Each row is a point on a tangle of strands that fork, close into loops and nearly touch. The rows are in no order.
In the rows, zero is written as 128.
Points whose rows are less than 155 apart are linked; no others are.
Meges: 147; 109; 148; 100; 105; 118; 145; 162; 173; 148; 96; 142; 127; 136; 113; 136; 144; 110; 69; 149; 127; 99; 51; 114; 156; 153; 136; 141; 183; 121; 148; 116; 62; 97; 84; 102; 136; 132; 84; 121; 161; 128; 154; 102; 130; 159; 137; 126; 101; 113; 141
Lin: 156; 127; 119; 142; 202; 119; 145; 78; 129; 88; 146; 71; 129; 166; 117; 135; 128; 112; 128; 148; 121; 118; 108; 104; 145; 115; 117; 113; 134; 148; 107; 144; 155; 136; 111; 144; 149; 143; 89; 118; 136; 99; 121; 118; 113; 158; 87; 142; 146; 166; 143
didu: 84; 115; 161; 96; 109; 132; 137; 133; 135; 140; 117; 164; 145; 120; 86; 104; 151; 147; 156; 123; 105; 146; 135; 132; 157; 104; 129; 156; 120; 127; 144; 172; 141; 174; 176; 134; 122; 109; 140; 132; 90; 136; 177; 171; 134; 107; 153; 109; 125; 121; 88
giva: 123; 154; 117; 152; 115; 110; 141; 84; 116; 133; 157; 112; 148; 126; 100; 135; 91; 145; 160; 146; 136; 132; 123; 109; 162; 113; 117; 116; 114; 174; 103; 146; 90; 135; 150; 121; 143; 113; 69; 100; 82; 137; 123; 148; 112; 158; 113; 141; 114; 117; 154
fumur: 107; 88; 162; 77; 126; 142; 116; 125; 125; 131; 119; 195; 119; 121; 89; 150; 160; 111; 96; 105; 94; 151; 84; 104; 132; 110; 136; 159; 128; 111; 142; 153; 149; 196; 199; 124; 108; 116; 173; 223; 148; 142; 112; 142; 123; 100; 148; 115; 127; 128; 77
fop: 158; 141; 91; 126; 184; 153; 120; 147; 110; 150; 152; 129; 138; 127; 145; 134; 157; 131; 128; 117; 149; 150; 153; 118; 133; 121; 132; 139; 112; 109; 105; 150; 163; 108; 116; 142; 107; 112; 85; 130; 85; 136; 131; 130; 140; 141; 119; 133; 120; 135; 86
Viba: 122; 145; 128; 109; 86; 113; 138; 84; 97; 128; 156; 190; 107; 99; 119; 174; 111; 143; 148; 180; 99; 107; 132; 149; 135; 163; 136; 113; 112; 121; 102; 72; 111; 130; 144; 147; 88; 154; 131; 118; 161; 104; 104; 127; 79; 100; 112; 149; 157; 74; 154
genu: 128; 148; 114; 103; 117; 135; 115; 154; 131; 176; 98; 143; 99; 154; 118; 126; 174; 121; 88; 99; 126; 105; 133; 125; 121; 122; 149; 147; 193; 93; 122; 92; 143; 153; 117; 138; 127; 130; 133; 136; 135; 165; 135; 108; 138; 111; 117; 119; 117; 125; 108
zelug: 153; 114; 119; 98; 142; 137; 167; 167; 193; 133; 104; 123; 147; 146; 154; 76; 113; 136; 110; 162; 152; 141; 63; 91; 168; 137; 130; 148; 121; 112; 152; 167; 100; 82; 77; 99; 127; 114; 146; 102; 93; 171; 159; 136; 138; 143; 121; 149; 109; 147; 109
tedon: 148; 155; 99; 160; 177; 127; 165; 130; 144; 163; 144; 127; 120; 181; 123; 101; 108; 157; 129; 141; 138; 157; 83; 115; 136; 145; 132; 108; 155; 147; 150; 149; 126; 121; 105; 111; 117; 116; 160; 71; 110; 118; 140; 124; 116; 171; 44; 148; 107; 107; 157
limi: 132; 107; 145; 155; 138; 132; 120; 154; 139; 150; 100; 86; 105; 151; 153; 112; 140; 100; 88; 82; 150; 104; 157; 131; 93; 98; 140; 106; 182; 136; 149; 103; 132; 137; 94; 102; 167; 127; 155; 121; 158; 160; 133; 100; 163; 173; 131; 120; 114; 148; 130
goz: 175; 108; 120; 157; 186; 125; 127; 102; 132; 92; 166; 94; 121; 152; 126; 140; 109; 111; 89; 135; 130; 118; 74; 83; 139; 115; 114; 122; 84; 157; 125; 157; 128; 109; 118; 138; 129; 114; 99; 163; 137; 97; 80; 127; 130; 180; 85; 154; 125; 128; 139
rire: 114; 189; 142; 124; 134; 117; 123; 123; 57; 135; 118; 99; 96; 136; 111; 109; 126; 89; 123; 101; 89; 121; 106; 152; 104; 156; 119; 130; 161; 138; 132; 102; 141; 129; 158; 150; 88; 167; 169; 105; 187; 146; 133; 92; 101; 97; 142; 85; 135; 192; 123
redit: 142; 168; 111; 179; 180; 106; 127; 137; 81; 101; 176; 114; 110; 117; 174; 162; 78; 121; 134; 118; 163; 143; 126; 131; 77; 158; 153; 120; 105; 106; 115; 129; 133; 47; 130; 111; 118; 109; 157; 107; 185; 106; 104; 96; 146; 120; 124; 98; 142; 180; 149
Pezo: 124; 121; 111; 92; 83; 113; 92; 128; 134; 149; 100; 173; 132; 81; 106; 127; 156; 124; 99; 122; 94; 114; 119; 169; 127; 153; 135; 133; 123; 134; 114; 86; 120; 139; 128; 157; 92; 157; 94; 150; 91; 117; 92; 171; 82; 57; 151; 140; 113; 106; 122
nived: 150; 114; 127; 152; 111; 138; 114; 142; 152; 122; 105; 112; 133; 122; 144; 101; 126; 112; 122; 125; 128; 124; 166; 151; 115; 151; 114; 94; 95; 151; 122; 100; 145; 122; 107; 151; 114; 172; 132; 145; 120; 106; 95; 140; 114; 135; 148; 160; 124; 106; 174
lod: 93; 117; 153; 110; 103; 112; 105; 159; 157; 143; 100; 139; 165; 112; 156; 163; 127; 146; 143; 119; 133; 137; 103; 128; 153; 88; 145; 169; 166; 91; 136; 153; 105; 127; 124; 119; 197; 86; 89; 149; 122; 137; 161; 126; 169; 112; 143; 76; 99; 139; 86
Guke: 144; 118; 133; 150; 110; 174; 142; 168; 123; 103; 124; 93; 140; 119; 181; 80; 90; 135; 161; 121; 151; 157; 169; 157; 117; 163; 113; 129; 66; 125; 156; 120; 150; 67; 98; 153; 97; 137; 157; 87; 141; 120; 128; 115; 163; 135; 154; 110; 117; 137; 111
bufo: 94; 133; 109; 109; 94; 132; 162; 120; 151; 144; 123; 131; 167; 143; 115; 102; 116; 174; 179; 170; 133; 135; 140; 111; 163; 108; 123; 142; 155; 113; 119; 164; 123; 148; 126; 110; 166; 108; 111; 70; 77; 145; 193; 165; 134; 114; 111; 139; 120; 107; 122
gop: 117; 128; 105; 126; 107; 107; 106; 89; 136; 138; 135; 163; 110; 141; 96; 151; 136; 136; 125; 125; 94; 128; 115; 147; 115; 128; 121; 99; 130; 127; 125; 124; 150; 165; 173; 156; 119; 132; 169; 162; 91; 99; 86; 129; 95; 53; 86; 141; 121; 78; 173
zak: 130; 98; 176; 141; 139; 133; 128; 161; 148; 127; 105; 122; 118; 144; 117; 102; 131; 112; 90; 103; 149; 124; 113; 108; 100; 103; 133; 109; 168; 148; 164; 138; 96; 141; 105; 94; 143; 127; 178; 150; 182; 159; 153; 118; 142; 194; 159; 132; 122; 125; 153
ture: 138; 182; 95; 171; 170; 111; 99; 113; 58; 115; 176; 104; 123; 116; 166; 165; 94; 124; 146; 97; 167; 150; 172; 138; 79; 149; 147; 124; 101; 128; 101; 157; 135; 95; 172; 115; 112; 108; 145; 131; 159; 149; 88; 111; 133; 121; 170; 97; 145; 186; 126
Feba: 146; 152; 100; 126; 81; 141; 130; 102; 130; 156; 126; 158; 121; 156; 89; 148; 142; 145; 136; 150; 102; 100; 141; 115; 138; 128; 118; 116; 101; 136; 119; 117; 139; 179; 179; 158; 103; 116; 142; 153; 74; 107; 93; 142; 109; 95; 95; 169; 126; 51; 155
Namo: 102; 137; 117; 77; 87; 123; 167; 139; 164; 160; 88; 158; 153; 133; 98; 98; 152; 139; 138; 162; 136; 116; 133; 134; 169; 143; 153; 137; 170; 117; 125; 146; 94; 153; 123; 95; 123; 124; 108; 81; 96; 167; 190; 164; 116; 112; 146; 169; 141; 100; 136
tenil: 116; 93; 162; 156; 106; 119; 146; 127; 157; 64; 149; 117; 141; 115; 148; 120; 87; 139; 149; 162; 137; 131; 144; 126; 103; 119; 109; 106; 73; 140; 132; 125; 130; 112; 110; 128; 148; 151; 182; 141; 166; 75; 134; 130; 144; 139; 124; 127; 154; 105; 184
noto: 132; 141; 114; 118; 139; 131; 132; 95; 117; 106; 140; 78; 119; 115; 137; 147; 143; 103; 159; 146; 117; 111; 201; 164; 124; 168; 108; 91; 107; 152; 86; 91; 152; 113; 112; 154; 99; 168; 124; 105; 159; 100; 113; 117; 89; 120; 154; 173; 184; 153; 165
Nak: 158; 154; 80; 138; 181; 151; 147; 119; 113; 150; 161; 111; 107; 138; 122; 124; 153; 125; 123; 123; 139; 135; 169; 128; 138; 150; 120; 127; 123; 133; 107; 129; 149; 131; 127; 140; 84; 123; 88; 88; 100; 126; 129; 134; 112; 158; 116; 166; 147; 124; 121
beg: 112; 108; 129; 109; 127; 138; 134; 100; 154; 114; 163; 198; 130; 110; 114; 153; 130; 147; 152; 149; 113; 149; 125; 113; 113; 121; 143; 114; 109; 110; 123; 183; 130; 153; 161; 128; 104; 128; 174; 157; 109; 111; 133; 171; 111; 98; 121; 167; 146; 79; 144
Kuzu: 133; 104; 154; 166; 148; 99; 112; 132; 139; 97; 150; 113; 144; 115; 168; 139; 77; 127; 127; 115; 159; 147; 99; 98; 120; 106; 138; 137; 122; 134; 131; 163; 92; 78; 111; 102; 185; 105; 115; 124; 140; 137; 120; 127; 150; 165; 117; 84; 107; 155; 114
tud: 144; 159; 107; 159; 169; 108; 112; 115; 69; 108; 169; 79; 121; 109; 139; 156; 112; 106; 132; 101; 140; 121; 164; 146; 102; 145; 141; 87; 119; 169; 98; 123; 126; 103; 135; 130; 99; 127; 96; 96; 150; 138; 97; 104; 106; 154; 158; 116; 153; 182; 138
fip: 106; 91; 162; 116; 103; 154; 119; 105; 137; 120; 117; 85; 159; 131; 104; 136; 124; 151; 173; 143; 131; 130; 136; 136; 155; 91; 92; 168; 97; 137; 141; 144; 130; 156; 120; 128; 178; 93; 65; 128; 116; 111; 168; 144; 155; 172; 145; 116; 127; 119; 90
tekig: 162; 149; 81; 173; 203; 127; 139; 122; 148; 166; 137; 85; 122; 164; 147; 76; 109; 139; 146; 126; 131; 154; 113; 161; 134; 149; 118; 121; 138; 152; 128; 123; 153; 98; 83; 123; 130; 129; 117; 44; 100; 124; 132; 139; 115; 147; 55; 140; 95; 140; 136
zifa: 84; 128; 144; 111; 134; 140; 152; 126; 103; 107; 123; 125; 138; 118; 131; 91; 136; 142; 184; 125; 117; 148; 142; 144; 140; 109; 120; 136; 114; 130; 154; 159; 157; 155; 146; 126; 122; 144; 165; 85; 120; 135; 189; 149; 127; 111; 139; 101; 139; 157; 100
Sema: 132; 122; 143; 146; 146; 138; 136; 159; 117; 96; 114; 82; 128; 121; 167; 67; 100; 108; 145; 101; 136; 158; 119; 155; 119; 178; 124; 126; 95; 142; 152; 121; 144; 65; 107; 136; 100; 163; 165; 80; 161; 123; 149; 106; 147; 120; 146; 101; 132; 190; 123
zif: 122; 101; 134; 173; 157; 113; 109; 116; 131; 86; 139; 75; 137; 135; 164; 137; 101; 124; 131; 117; 160; 134; 151; 105; 106; 80; 122; 120; 111; 153; 116; 142; 130; 123; 128; 115; 199; 119; 116; 141; 128; 151; 126; 107; 161; 161; 141; 98; 140; 170; 125
nise: 111; 119; 120; 125; 142; 138; 134; 102; 85; 83; 158; 65; 121; 100; 140; 147; 126; 112; 150; 142; 130; 111; 179; 159; 128; 158; 120; 114; 117; 163; 102; 80; 126; 116; 111; 120; 122; 153; 91; 74; 147; 131; 126; 105; 95; 153; 166; 136; 167; 180; 136
Fen: 116; 102; 137; 120; 116; 129; 147; 114; 160; 73; 164; 170; 115; 116; 152; 148; 123; 140; 143; 162; 135; 131; 148; 114; 113; 118; 139; 116; 94; 104; 121; 129; 147; 141; 113; 132; 132; 147; 201; 166; 160; 101; 133; 132; 134; 112; 121; 168; 170; 91; 149
zap: 147; 96; 110; 186; 212; 136; 117; 116; 160; 89; 156; 74; 134; 112; 179; 121; 105; 119; 133; 122; 135; 153; 132; 143; 126; 139; 121; 109; 89; 162; 106; 140; 149; 89; 95; 117; 156; 132; 96; 102; 119; 102; 100; 147; 128; 174; 107; 136; 142; 177; 129
san: 110; 113; 125; 106; 135; 134; 115; 134; 117; 120; 146; 206; 146; 88; 102; 137; 147; 129; 126; 133; 104; 154; 77; 118; 125; 136; 156; 145; 121; 115; 133; 184; 128; 118; 182; 140; 83; 128; 149; 162; 82; 103; 127; 176; 101; 80; 125; 133; 106; 115; 109
livoz: 119; 93; 153; 111; 86; 163; 114; 153; 110; 117; 143; 130; 132; 77; 141; 150; 117; 136; 127; 133; 143; 128; 174; 140; 139; 119; 126; 156; 86; 117; 142; 94; 106; 114; 128; 129; 125; 104; 79; 158; 144; 115; 127; 126; 144; 173; 161; 121; 130; 99; 80
defib: 80; 132; 141; 103; 101; 115; 112; 142; 85; 105; 142; 144; 125; 80; 179; 171; 108; 152; 155; 126; 149; 157; 171; 128; 119; 108; 143; 150; 121; 101; 113; 109; 113; 113; 141; 124; 142; 109; 121; 131; 131; 168; 143; 119; 132; 105; 163; 80; 137; 172; 68
lomef: 134; 149; 111; 91; 81; 98; 139; 125; 166; 170; 72; 127; 164; 156; 84; 105; 161; 112; 99; 133; 121; 96; 104; 127; 174; 142; 125; 134; 184; 138; 128; 165; 74; 163; 131; 92; 141; 130; 76; 97; 72; 170; 143; 155; 97; 101; 150; 161; 128; 108; 151
lebel: 110; 120; 143; 108; 114; 105; 97; 133; 126; 139; 106; 180; 121; 87; 113; 126; 162; 111; 108; 109; 107; 136; 102; 142; 131; 141; 140; 140; 156; 118; 123; 126; 125; 143; 161; 141; 113; 140; 140; 163; 90; 139; 111; 153; 97; 60; 141; 112; 118; 131; 111
Selob: 126; 91; 167; 118; 101; 162; 146; 137; 136; 126; 95; 86; 134; 138; 109; 102; 148; 119; 132; 146; 114; 114; 125; 140; 151; 132; 97; 159; 115; 141; 144; 97; 135; 148; 89; 129; 147; 137; 71; 112; 132; 99; 160; 137; 142; 171; 143; 141; 123; 113; 117
denes: 149; 136; 98; 96; 153; 136; 141; 160; 152; 149; 111; 171; 114; 144; 128; 108; 178; 128; 107; 121; 136; 120; 123; 120; 119; 127; 141; 120; 146; 84; 123; 128; 179; 138; 106; 144; 101; 150; 172; 145; 103; 138; 136; 130; 135; 87; 104; 150; 127; 116; 115
lat: 133; 109; 157; 124; 127; 122; 119; 142; 151; 145; 123; 168; 106; 121; 104; 144; 139; 97; 85; 137; 117; 125; 66; 122; 110; 143; 148; 132; 181; 120; 154; 108; 69; 119; 105; 105; 128; 133; 138; 151; 176; 97; 134; 111; 119; 157; 106; 128; 107; 96; 161
neb: 129; 175; 137; 149; 168; 129; 146; 127; 63; 141; 127; 88; 110; 161; 122; 97; 115; 121; 143; 104; 115; 130; 117; 128; 121; 130; 116; 126; 151; 153; 158; 144; 160; 135; 147; 132; 106; 135; 168; 80; 155; 129; 158; 101; 126; 139; 107; 93; 123; 174; 129
gare: 116; 107; 157; 123; 173; 112; 95; 114; 147; 157; 92; 134; 127; 144; 96; 142; 168; 100; 86; 57; 120; 129; 112; 135; 117; 98; 132; 133; 215; 137; 155; 156; 107; 178; 145; 91; 169; 125; 111; 187; 148; 161; 130; 131; 145; 155; 160; 109; 126; 168; 126
gime: 135; 142; 85; 123; 173; 124; 114; 152; 138; 147; 129; 185; 133; 122; 138; 124; 171; 124; 120; 83; 147; 157; 155; 120; 117; 117; 155; 116; 144; 98; 115; 150; 163; 114; 130; 139; 110; 132; 143; 161; 79; 146; 119; 139; 132; 94; 115; 121; 128; 138; 109
gefo: 114; 97; 169; 128; 138; 130; 132; 138; 134; 116; 131; 177; 86; 114; 114; 134; 130; 102; 88; 115; 117; 137; 69; 116; 94; 115; 152; 135; 165; 104; 161; 116; 117; 137; 113; 106; 119; 149; 203; 175; 195; 104; 139; 104; 120; 125; 117; 131; 133; 110; 153
dava: 127; 151; 124; 68; 95; 143; 134; 121; 125; 175; 115; 117; 128; 158; 116; 175; 147; 147; 129; 137; 155; 115; 172; 97; 153; 106; 117; 164; 156; 113; 125; 127; 129; 180; 166; 118; 140; 75; 107; 156; 134; 198; 156; 95; 161; 161; 169; 125; 157; 128; 61
gil: 107; 147; 140; 91; 113; 131; 114; 142; 88; 144; 123; 176; 107; 113; 118; 131; 142; 133; 113; 107; 100; 139; 96; 129; 115; 131; 147; 155; 144; 88; 145; 111; 155; 140; 171; 157; 87; 136; 170; 156; 142; 152; 113; 116; 122; 57; 126; 90; 106; 136; 80
Gutu: 140; 174; 89; 150; 71; 130; 119; 121; 101; 181; 123; 151; 136; 143; 99; 135; 116; 152; 143; 137; 118; 110; 155; 129; 139; 136; 129; 117; 132; 138; 123; 105; 124; 159; 149; 146; 93; 109; 105; 108; 73; 125; 102; 131; 124; 113; 109; 140; 103; 70; 150
fadov: 113; 113; 167; 107; 121; 124; 103; 149; 159; 151; 97; 125; 143; 135; 130; 136; 160; 115; 97; 92; 139; 129; 111; 124; 140; 95; 139; 139; 193; 118; 145; 158; 96; 140; 123; 92; 186; 114; 115; 175; 141; 166; 164; 114; 168; 132; 176; 95; 120; 165; 107
raz: 146; 103; 112; 182; 189; 126; 115; 119; 171; 148; 132; 107; 132; 116; 152; 105; 107; 132; 131; 114; 121; 149; 111; 156; 136; 130; 120; 111; 125; 162; 117; 122; 138; 98; 82; 137; 163; 140; 105; 98; 97; 101; 110; 153; 125; 152; 72; 127; 102; 128; 145
rifun: 142; 150; 101; 116; 98; 118; 100; 125; 107; 139; 138; 162; 123; 90; 107; 149; 144; 113; 134; 107; 79; 136; 123; 177; 113; 186; 132; 104; 93; 118; 111; 96; 127; 107; 150; 165; 67; 160; 124; 142; 129; 88; 80; 155; 75; 55; 152; 137; 126; 107; 153
Kupu: 153; 143; 80; 117; 121; 141; 141; 134; 142; 167; 104; 107; 139; 141; 118; 114; 166; 109; 100; 125; 135; 101; 178; 136; 157; 152; 120; 129; 151; 146; 105; 114; 130; 132; 103; 129; 126; 143; 65; 92; 83; 158; 128; 136; 118; 150; 136; 164; 132; 117; 129
Dozez: 126; 128; 145; 115; 106; 142; 114; 151; 84; 122; 144; 147; 121; 87; 155; 138; 121; 126; 123; 128; 156; 137; 142; 132; 120; 130; 139; 152; 113; 108; 113; 86; 119; 97; 123; 148; 115; 117; 117; 126; 134; 149; 129; 102; 135; 125; 146; 99; 121; 126; 87
beko: 129; 165; 85; 102; 65; 97; 133; 124; 178; 183; 73; 141; 150; 170; 93; 136; 166; 129; 101; 142; 133; 65; 113; 113; 155; 141; 122; 133; 186; 122; 109; 126; 93; 175; 124; 109; 168; 110; 97; 134; 69; 143; 108; 132; 122; 65; 129; 160; 127; 89; 154
tolok: 89; 125; 134; 103; 93; 94; 112; 151; 131; 95; 119; 148; 154; 102; 179; 152; 106; 153; 158; 140; 152; 144; 137; 92; 148; 71; 150; 156; 138; 87; 117; 142; 109; 104; 134; 120; 172; 101; 129; 149; 109; 159; 148; 129; 163; 86; 148; 78; 118; 154; 74
Kubuk: 153; 119; 115; 195; 194; 107; 107; 96; 123; 78; 179; 84; 129; 125; 155; 146; 76; 123; 118; 123; 148; 137; 111; 103; 107; 119; 126; 104; 70; 152; 107; 169; 126; 95; 127; 120; 143; 124; 115; 153; 141; 85; 82; 124; 127; 147; 104; 133; 138; 153; 147
pabe: 138; 82; 137; 144; 127; 170; 131; 138; 153; 107; 111; 86; 134; 116; 134; 88; 142; 116; 141; 137; 112; 129; 159; 157; 143; 144; 93; 140; 71; 156; 131; 97; 152; 119; 87; 152; 126; 170; 103; 134; 116; 93; 124; 151; 129; 162; 153; 158; 118; 125; 133
vefa: 147; 117; 127; 92; 102; 160; 151; 138; 100; 89; 146; 131; 98; 91; 119; 131; 130; 112; 120; 168; 104; 105; 130; 131; 139; 186; 107; 142; 46; 118; 122; 67; 136; 104; 107; 171; 58; 153; 106; 130; 163; 59; 111; 114; 117; 143; 138; 149; 153; 102; 140
tero: 96; 119; 137; 119; 76; 127; 153; 145; 150; 114; 126; 151; 144; 118; 151; 119; 104; 167; 177; 173; 148; 130; 156; 115; 127; 114; 136; 129; 131; 114; 123; 133; 108; 120; 119; 112; 162; 121; 165; 83; 112; 145; 164; 133; 144; 113; 113; 142; 121; 102; 146
volon: 123; 114; 138; 97; 114; 147; 146; 146; 153; 124; 89; 92; 113; 138; 137; 107; 151; 113; 120; 127; 116; 99; 127; 159; 142; 132; 108; 145; 175; 114; 132; 65; 133; 135; 69; 117; 168; 150; 102; 92; 148; 131; 180; 106; 143; 148; 137; 127; 124; 143; 118
mur: 131; 162; 94; 143; 156; 127; 125; 96; 106; 153; 130; 118; 108; 129; 115; 155; 153; 109; 139; 107; 100; 112; 187; 184; 108; 169; 125; 87; 126; 150; 95; 96; 152; 149; 137; 146; 88; 160; 132; 114; 138; 108; 93; 133; 86; 116; 128; 173; 152; 120; 168
Golil: 128; 158; 119; 99; 105; 143; 143; 125; 120; 177; 127; 133; 147; 174; 82; 145; 153; 157; 137; 140; 137; 108; 136; 87; 139; 103; 124; 140; 144; 114; 138; 137; 131; 170; 161; 110; 125; 81; 104; 141; 95; 155; 151; 125; 161; 152; 132; 129; 124; 100; 94
diz: 115; 120; 166; 136; 167; 127; 149; 149; 100; 96; 132; 120; 124; 99; 147; 83; 126; 121; 166; 115; 127; 162; 105; 151; 137; 154; 126; 132; 86; 137; 159; 156; 141; 111; 134; 118; 102; 154; 162; 92; 156; 109; 170; 147; 133; 118; 154; 109; 138; 186; 114
Gapu: 130; 135; 110; 144; 153; 105; 115; 145; 115; 117; 141; 169; 126; 111; 170; 133; 134; 124; 107; 97; 165; 151; 130; 111; 86; 121; 166; 123; 136; 100; 130; 160; 148; 94; 124; 129; 112; 121; 175; 151; 118; 156; 110; 121; 143; 75; 131; 104; 111; 151; 115
guvo: 124; 158; 130; 90; 98; 99; 135; 124; 159; 150; 83; 150; 97; 151; 127; 148; 156; 112; 100; 128; 122; 88; 109; 125; 122; 101; 132; 124; 216; 101; 115; 104; 126; 170; 122; 120; 161; 143; 164; 149; 136; 169; 131; 87; 118; 70; 113; 136; 119; 147; 137
kebol: 158; 130; 105; 127; 146; 136; 161; 136; 143; 129; 141; 122; 132; 160; 132; 97; 115; 142; 136; 166; 151; 141; 79; 95; 159; 129; 129; 129; 117; 129; 138; 163; 103; 92; 104; 112; 120; 110; 119; 77; 92; 156; 143; 133; 123; 164; 87; 154; 121; 113; 118
pogim: 133; 156; 133; 155; 151; 115; 128; 134; 121; 133; 116; 96; 131; 178; 117; 98; 119; 137; 134; 104; 130; 134; 130; 129; 120; 96; 123; 96; 160; 143; 144; 144; 153; 142; 140; 133; 139; 126; 164; 99; 118; 160; 141; 124; 134; 129; 92; 111; 115; 146; 140
lek: 109; 140; 146; 132; 100; 104; 114; 71; 115; 132; 135; 180; 95; 107; 113; 166; 120; 146; 126; 152; 96; 108; 112; 158; 123; 126; 129; 131; 149; 114; 114; 68; 119; 163; 142; 139; 149; 133; 143; 137; 147; 99; 101; 131; 89; 77; 88; 132; 134; 78; 147
lofer: 141; 167; 79; 172; 172; 130; 147; 134; 133; 150; 126; 86; 126; 198; 147; 99; 131; 160; 143; 105; 159; 134; 197; 116; 93; 113; 116; 92; 133; 159; 113; 144; 182; 136; 122; 116; 147; 120; 182; 82; 110; 149; 124; 126; 145; 154; 88; 139; 137; 151; 153
vir: 142; 151; 97; 152; 122; 102; 109; 96; 101; 156; 141; 129; 121; 122; 102; 161; 133; 106; 132; 103; 90; 113; 163; 176; 103; 192; 136; 66; 107; 139; 110; 96; 110; 116; 157; 153; 77; 150; 127; 139; 165; 91; 49; 118; 75; 104; 139; 161; 154; 112; 197
pur: 113; 146; 100; 120; 106; 127; 163; 80; 134; 130; 148; 118; 154; 135; 106; 156; 109; 170; 181; 188; 133; 127; 148; 109; 169; 106; 110; 158; 139; 135; 100; 139; 110; 152; 139; 113; 172; 97; 62; 89; 87; 130; 154; 151; 128; 137; 107; 151; 133; 97; 136
sus: 140; 144; 111; 133; 150; 106; 133; 68; 139; 113; 127; 117; 138; 153; 105; 141; 143; 122; 123; 149; 113; 112; 117; 116; 145; 108; 116; 121; 140; 126; 94; 128; 155; 144; 122; 137; 162; 146; 87; 151; 97; 112; 122; 134; 107; 113; 94; 141; 145; 127; 159
Siv: 140; 146; 106; 96; 115; 129; 153; 118; 185; 165; 119; 122; 183; 204; 97; 153; 165; 166; 121; 153; 145; 109; 113; 75; 156; 91; 115; 129; 144; 114; 129; 200; 125; 146; 150; 103; 157; 67; 98; 170; 87; 152; 151; 147; 172; 148; 142; 147; 133; 103; 110
fonim: 123; 94; 182; 128; 85; 139; 107; 144; 108; 92; 121; 134; 135; 100; 105; 146; 98; 118; 96; 124; 127; 129; 115; 112; 130; 102; 126; 139; 90; 133; 152; 126; 90; 130; 144; 117; 121; 111; 101; 185; 170; 126; 112; 114; 139; 176; 172; 104; 137; 113; 107
sefes: 179; 97; 123; 143; 164; 138; 118; 122; 155; 127; 147; 143; 131; 133; 103; 132; 134; 116; 75; 116; 130; 127; 90; 105; 137; 130; 117; 104; 77; 148; 137; 167; 116; 119; 133; 130; 104; 122; 94; 192; 111; 94; 67; 153; 115; 167; 112; 161; 120; 106; 147
duf: 136; 148; 118; 187; 152; 105; 105; 142; 113; 118; 139; 123; 119; 124; 180; 130; 94; 123; 128; 94; 144; 142; 130; 136; 79; 128; 141; 107; 136; 106; 122; 122; 147; 83; 119; 146; 149; 134; 168; 132; 141; 112; 102; 95; 144; 85; 94; 73; 109; 166; 155
Kamiz: 110; 109; 145; 140; 126; 137; 104; 113; 106; 74; 159; 94; 126; 125; 143; 146; 109; 143; 145; 125; 135; 132; 158; 119; 113; 81; 113; 135; 75; 119; 127; 123; 158; 138; 137; 143; 167; 121; 123; 162; 145; 121; 127; 120; 156; 138; 136; 93; 149; 147; 98
benu: 117; 114; 157; 112; 122; 154; 146; 158; 110; 122; 93; 83; 100; 151; 140; 114; 145; 111; 111; 110; 140; 103; 132; 123; 125; 103; 120; 154; 165; 117; 142; 74; 140; 135; 96; 121; 156; 122; 129; 121; 171; 160; 159; 62; 158; 162; 149; 109; 123; 163; 93
fanu: 146; 115; 142; 105; 94; 121; 147; 181; 171; 138; 85; 132; 137; 123; 143; 85; 104; 112; 90; 155; 133; 115; 75; 100; 160; 156; 139; 129; 142; 129; 133; 121; 73; 74; 83; 113; 121; 142; 109; 98; 119; 157; 134; 134; 126; 137; 128; 133; 92; 119; 143
Luduv: 111; 106; 130; 145; 82; 147; 135; 169; 153; 130; 118; 112; 139; 119; 156; 69; 97; 162; 165; 143; 148; 140; 180; 121; 131; 130; 127; 129; 99; 124; 155; 138; 124; 106; 109; 130; 119; 133; 171; 68; 119; 146; 155; 141; 160; 143; 142; 136; 109; 104; 133
reref: 158; 165; 90; 158; 99; 133; 133; 112; 100; 170; 137; 118; 140; 133; 95; 121; 104; 162; 144; 154; 132; 123; 118; 132; 160; 143; 104; 139; 112; 163; 116; 133; 95; 120; 144; 146; 119; 103; 50; 73; 64; 117; 104; 150; 114; 140; 88; 139; 78; 82; 138
nes: 97; 81; 185; 95; 108; 126; 96; 133; 123; 126; 115; 203; 103; 92; 100; 152; 143; 94; 82; 121; 94; 142; 51; 129; 116; 129; 157; 155; 166; 114; 155; 124; 101; 162; 159; 122; 113; 139; 173; 204; 177; 119; 122; 136; 116; 111; 153; 107; 123; 122; 108
dup: 90; 97; 159; 70; 128; 147; 116; 130; 151; 165; 110; 192; 144; 128; 85; 129; 183; 134; 127; 100; 99; 156; 110; 121; 143; 99; 127; 171; 139; 117; 161; 181; 146; 195; 189; 116; 111; 98; 142; 185; 112; 125; 143; 174; 148; 116; 151; 119; 126; 111; 71
tum: 109; 112; 185; 117; 90; 122; 110; 130; 108; 113; 121; 129; 123; 112; 117; 130; 114; 113; 120; 125; 125; 119; 124; 117; 126; 104; 128; 133; 146; 148; 154; 128; 90; 153; 150; 109; 136; 129; 157; 154; 178; 171; 134; 115; 132; 167; 184; 107; 134; 126; 129
putim: 135; 138; 145; 178; 139; 121; 112; 127; 99; 96; 134; 94; 112; 133; 155; 132; 96; 120; 133; 105; 112; 116; 141; 153; 75; 127; 130; 106; 105; 119; 141; 95; 175; 121; 125; 153; 132; 135; 166; 148; 198; 88; 95; 98; 141; 113; 103; 82; 139; 149; 145
Kuzug: 144; 132; 118; 126; 104; 142; 137; 125; 104; 117; 165; 146; 119; 92; 129; 128; 104; 143; 149; 171; 110; 118; 135; 144; 137; 180; 116; 118; 71; 136; 120; 98; 100; 97; 127; 143; 65; 144; 109; 109; 152; 92; 114; 125; 109; 142; 135; 165; 136; 82; 162
Mebam: 131; 104; 148; 165; 136; 136; 125; 108; 108; 51; 159; 93; 124; 115; 160; 137; 85; 123; 151; 139; 126; 118; 157; 140; 79; 122; 113; 117; 59; 118; 133; 110; 168; 111; 118; 140; 147; 135; 158; 142; 188; 66; 107; 97; 151; 140; 130; 113; 166; 131; 145

A piece is all that can be reached along the links. How many separate loops has the piece of each point below (a circle has one, a figure eight two, a Y none), and how many tips (points with one link)?
ture => loops 1, tips 4
Golil => loops 0, tips 2
sus => loops 0, tips 4
benu => loops 0, tips 3
lofer => loops 0, tips 2

A tip is a point with one link. Name the tips that can be reached along the links from each point below, in the order of the rows.
giva => beko, vefa, sus, sefes
lebel => Kuzu, gil, Kupu, guvo
defib => nived, fip, gare
Golil => dava, Siv
neb => rire, lofer

Name the points in between on the shortest way along the links from the first point to the second, in order.
Dozez; Selob => livoz, fonim, tum, zak, limi, benu, volon
zak; gare => tum, fonim, livoz, Dozez, defib, tolok, lod, fadov
genu; mur => denes, gime, Gapu, duf, redit, ture, tud, nise, noto
Kubuk; dup => zap, raz, tekig, tedon, kebol, zelug, fanu, Meges, lat, gefo, nes, fumur
